Points on a hilly landscape, in no order, each with its height.
A climber steps from a point to whichever of its 2 nearest points has the largest rise for the distance, and stops where none of them is higher. Distance is the straight distance between rows; heights are no part of it.
q_336: [ 58  37 -32  10 -22 -39  16 -61  -6  39  39  11  26   9   7 -45  15   4
 -43 -30 -15 -24]  h=722
q_412: [-35 -50  -4  11   0  -5  57 -38  32 -21  68 -35 -36   7  -9  -5   4  49
  18 -31 -12 -11]  h=449
q_34: [ 45 -15  17 -23 -20  42  54  16  67  32  54 -36 -66  -4 -35  56  19 -20
  13  38   5  70]  h=148
q_696: [  7  24 -48  -9  14 -18   8  33 -21  -6 -70  33  23 -27 -16  11  -1 -21
  -9 -33 -18 -53]  h=421
q_660: [ 14 -48  -6  -2 -49  25  11   9  27   5 -22   3 -23  19 -44  18 -18   2
  59   7 -52  16]  h=295
q_480: [ -8 -29  17  24 -48 -23 -63 -26  13 -43 -26  -7  10 -54 -24 -20  26  14
  18   1  15 -24]  h=629
q_14: [ -3 -64 -13 -20   1 -54  -8 -48 -10 -35 -10   7   6  -8 -16  25 -26  33
  -5 -51  14 -93]  h=406
q_701: [-26  -1  24  13 -19 -20  -4 -41 -39   0   3  39  29  41  19  19 -28  43
 -47   2   2   5]  h=339
q_814: [-36 -18 -21   2 -32   1 -64  -6  -4 -34 -20 -12  26  -1 -11  20   1  39
  56   0  -1 -36]  h=690
q_568: [ 41 -80  31  25 -30  -3  45  -6   1  25  37 -54   8 -42 -29 -32   7   1
  42 -19  30  20]  h=446
q_359: [ 83  32 -19  12 -43 -26   3 -33 -10  69  45  25  62 -32   4 -59   2  -2
 -11  -1  18  30]  h=598
q_910: [ 18  79 -12 -10   3  -6 -59   5   6 -22  12  19  -9   9  42  22  -4 -72
  33 -20 -29  -5]  h=117
q_992: [-65 -12  58  38 -11 -14 -61 -10   0 -15  23  14  -5   7  36  24 -45  -5
  15  47  -9  21]  h=755
q_301: [ 48 -14 -34 -27 -23  43  20   4  35  22  38   5  -9  28 -11  34 -32 -16
  79 -31 -24  39]  h=329
q_981: [-43  31 -53   2  26   3  28  31   0  15  28   8  40 -27  20  36  -4  26
   2 -10  25  -7]  h=448
q_649: [ -4  30   2  13  20 -54 -82 -15 -20 -10 -41   7  32 -23  15 -73  37  -7
 -54  19 -23 -56]  h=494
q_640: [ 25 -14   0   3  10 -15  69  43  82  51   8   9 -47  15 -36 -14 -27 -36
  50 -11  -8   3]  h=699
q_244: [ -2   2 -44 -25  22  36  58 -27 -21   0  58 -28 -22  26   6  10  10  40
 -23 -72  -1   3]  h=495
q_173: [ -3   0  -8 -64 -19   3  -2  26 -79   1 -51 -14  16   0  52  15  34 -25
  12  13  -9   1]  h=334
q_484: [ -7 -57  85  -5 -13 -27 -14  -7  16 -20  14  23  -6  34  11  21 -34  12
  45  -2  -2   9]  h=662
q_506: [ -6 -47  -1 -14 -10  -5  55  29  64  54 -13 -40 -96  47 -65 -21   5 -19
   1 -11  -1  -9]  h=786
q_621: [ 27 -11   3  33  10 -32  61   4  56  12  23  17  -9 -26 -36 -15 -23 -16
  25 -43 -13 -21]  h=612
q_143: [-46 -66  23  -9 -13 -10  60   2  71  12 -13  -3 -92  22 -43  -1  -7  15
  -3  26  -9   5]  h=726
q_982: [-68  -7 -26   3  57  52 -78   3 -34   7 -20 -21 -21  79  51  23  19 -48
 -39  62  40 -22]  h=459
q_238: [-66   4 -28   9   5  47 -46 -34 -30 -56 -41  10 -39 -29  -8  38 -14  21
 -67  18  -6  10]  h=529
q_597: [-11  84 -12  37 -19  16 -44   1  15 -15  35 -27   7 -42   7 -16  37 -12
   4  32 -11  22]  h=643
q_174: [ 15 -27  28  30 -71 -19  -3 -67  -2  27  28  18  19  58  -5  -6 -22  35
  -3  24 -22  20]  h=292
q_411: [ 50 -61  60  28 -42 -21  -7  -3  25  29  27 -19  25 -54 -28 -73  30   7
  22   6  15  29]  h=476
q_230: [-17  68  -9 -23   2  -9  -5  -9 -20 -15   1 -11  10  34  41 -32  52  19
 -19 -12   2 -22]  h=625
q_489: [-88   8 -26  -5  88  53 -93  42 -22 -27 -44 -11 -11  43  21  10  -3 -22
 -10  27  28 -23]  h=532
q_943: [ -3  75 -27  -5  24  72 -44  36 -45  -6 -39 -20 -15  -8  14  12  38 -56
 -35  39  11  43]  h=613
q_741: [ 23  -2  14  35 -78  -6   7 -28  32  24  -9   8 -12  35 -33 -21  -4   5
  29  43 -44  23]  h=269
q_567: [  3  50 -24 -38  14 -12  23 -23 -18  -8  45 -14  -4  83  26 -16  20  47
  22 -53 -11 -34]  h=556
q_42: [ 43 -61   2  -1   9  21  80   7 -41  32  27 -34  -3 -21 -10  -5 -37  -9
  29 -64   5  34]  h=396
q_374: [-12  25  -5  24  11 -44  20   6   4  -7 -27  50   9 -51  -7  14 -28 -32
  -4 -20 -45 -29]  h=503
q_375: [-11  70 -51  16  14  59 -27  40 -21   9  -4   1   8 -43 -12  64 -18 -30
 -20  40   2  48]  h=506
q_791: [-31  39 -27   9  19  -9 -20  10 -17 -16 -53 -10  16  30  31 -43  52  10
 -48  36  25 -50]  h=534
q_975: [ 38  70  26   7 -23 -31 -53   8 -14   8  -4  37  35  18  16   7 -32 -35
  49  13  -9   6]  h=156
q_63: [-82  -3  19   4  58  16 -80  25 -25 -26   9   8   1 -23  35  42 -28 -24
   7   1  17   6]  h=640
q_582: [-18 -51   8 -53  34 -20 -39 -11 -20 -56 -48  29   1  13  -9  41 -44  29
  13 -47 -23 -51]  h=472
q_689: [  2 -12  48  28  -6  -8  39  10  30   5   7   7 -22 -79 -17   0   2 -24
 -20  47 -25  49]  h=209
q_192: [-16  -4  29  25 -11   0 -15  -7 -33  -4 -19  -2   5 -92  -4 -13  10 -19
 -57  51 -27  37]  h=246
q_119: [ 65  24   4   2 -20  19  64 -34  -9  24  54 -24 -39  14  -8 -56  -5 -10
  13 -20 -20  65]  h=149
q_44: [ 90  -6  33  23 -28 -10  10  -9  28  58  64   0  34 -62 -12 -70  20  -5
   5  15   5  55]  h=518
q_628: [ 11  36  15  -3  10  20 -39  11  51 -38  36  24 -18 -25  22  47  -4 -47
  13 -38  -5  17]  h=87
q_499: [  9  11  16  -7   0 -57 -65   5 -15 -10 -15  -7  62  19   4  23 -14  28
  30   0  36 -81]  h=809
q_112: [ -3  -7  32  12  -6  17  16  41  89   0  16 -28 -65 -48 -35  40  25 -28
   6  69   1  43]  h=175
q_407: [ 11 -76  -5   4 -32 -49  12 -74  11 -17  28 -25 -15  12 -14 -10  -9  28
   8 -41  -5 -58]  h=414
q_872: [-59  -9  -2 -59  61 -20 -43  28 -23 -53 -19   9  -1   7  47  43 -12 -10
   4 -25 -14 -42]  h=545
q_239: [ 23  -1  12  66   5   5  65   5  37  34  39  17  16 -17 -52 -15 -48  21
   4 -18  20  29]  h=519
q_663: [ 10  41 -55 -17  -8  16  24  21   6  26  40  16  29  -6  11  33 -28   4
  55 -20   2  13]  h=379
q_405: [-69  -4 -28   3   5  18   4 -31 -10 -31   0  18 -35 -23  11  57 -34  14
 -41  14 -50   8]  h=584
q_330: [ 19 -81  92 -24 -23 -60   7  -6  41  24   8 -10 -33  60  -3  -8  -6 -11
  37   4   1 -19]  h=608
q_512: [ 12  40 -23  12  37  53  17  14  46 -37  35   7 -27 -42 -33  40   7   0
 -15 -38 -22  26]  h=59
q_161: [  8  12  28  34 -15  17  16 -14 -29  25  15  32  53  -6 -19  -7 -26  37
 -42  -2  36  48]  h=413
q_222: [-61  -2  32  40  -8 -56 -19 -19  16  15  59   9  30 -44  49   8 -16  -2
 -15  45   5   9]  h=653
q_552: [ 73   5  22  -7 -26  17  76 -17  47  53  52 -20 -66   8 -29 -15  12 -37
 -17  33  -9  77]  h=126
q_826: [-51  -8 -17 -31   7  34 -35  15 -67   5 -51 -37 -14  55  72  19  44 -41
 -31  59  10  -8]  h=395
q_145: [  0  88 -25  -5  -2  48 -28   7 -14 -35  -7 -31 -17 -18   8 -16  67 -10
 -24   0  -7  18]  h=711
q_18: [-17  14  11  11 -41   5 -15   4 -58   0 -39  -3  12 -37  10   0   0 -21
   1  44 -47  28]  h=283
q_482: [-31 -27 -49 -24  61  58   9  65   6 -15 -72  14  31  26   6  18   7  31
 -32  19  44  -1]  h=130
q_874: [ 16  11 -19 -39  39   4  25  51 -42  13 -48   6  45  57  -5 -18  -1  39
  36 -37  28 -25]  h=251
q_526: [ 73  13  -1 -26  14   3  32 -10 -49  17 -37   3  24  34   3 -69  46   0
 -63 -44  36  -3]  h=240
q_155: [-43 -12   6  20  15 -33  23   2  24  -4  56  19  32 -56  24  31 -17  16
  -8 -16  35  -9]  h=547
q_305: [  0 -27 -35 -41  34  37  53  54 -35  28 -60  10  49  45  21  19  -1  30
  -6   8  51   6]  h=188
q_735: [ 34  41  44 -34  13 -16 -12  31 -39 -15 -14  18  27  33   1  -9 -18  13
  77 -35 -16  -8]  h=199
q_187: [ 31  -2 -28 -26  28  13 -25  24  11 -21 -71   9  42  92  -9   0  19  33
  -7   0  54 -72]  h=327
q_219: [ 71  26 -16 -41 -22  38  51 -26 -78  22   6 -20  -7   1   3 -45  25  -9
 -25 -29   0  49]  h=180
q_53: [ 41 -44   3  -5  17 -20  49 -21 -52  -3  -5 -11   9 -11 -13 -31   3   3
 -33 -85  11 -27]  h=323
q_314: [-15   5   1  25  -9 -51 -61  -6   5 -16  -7  -6  44 -71   4 -52  39   6
 -15  10  10 -42]  h=566
q_540: [-68 -25  21  15   2   2  12 -26  54 -46 -23  24 -88 -31 -25   6 -32  14
 -16  42 -39  11]  h=658
q_616: [-11  -8 -31  15  50  -8 -28  23  24 -39 -93  -1  22  63  16 -13  16  14
 -21  55  42 -86]  h=415

Where does a climber stop that starts at each point below?
q_119 => q_336
q_174 => q_506
q_568 => q_336
q_407 => q_230
q_649 => q_499
q_741 => q_992
q_696 => q_506
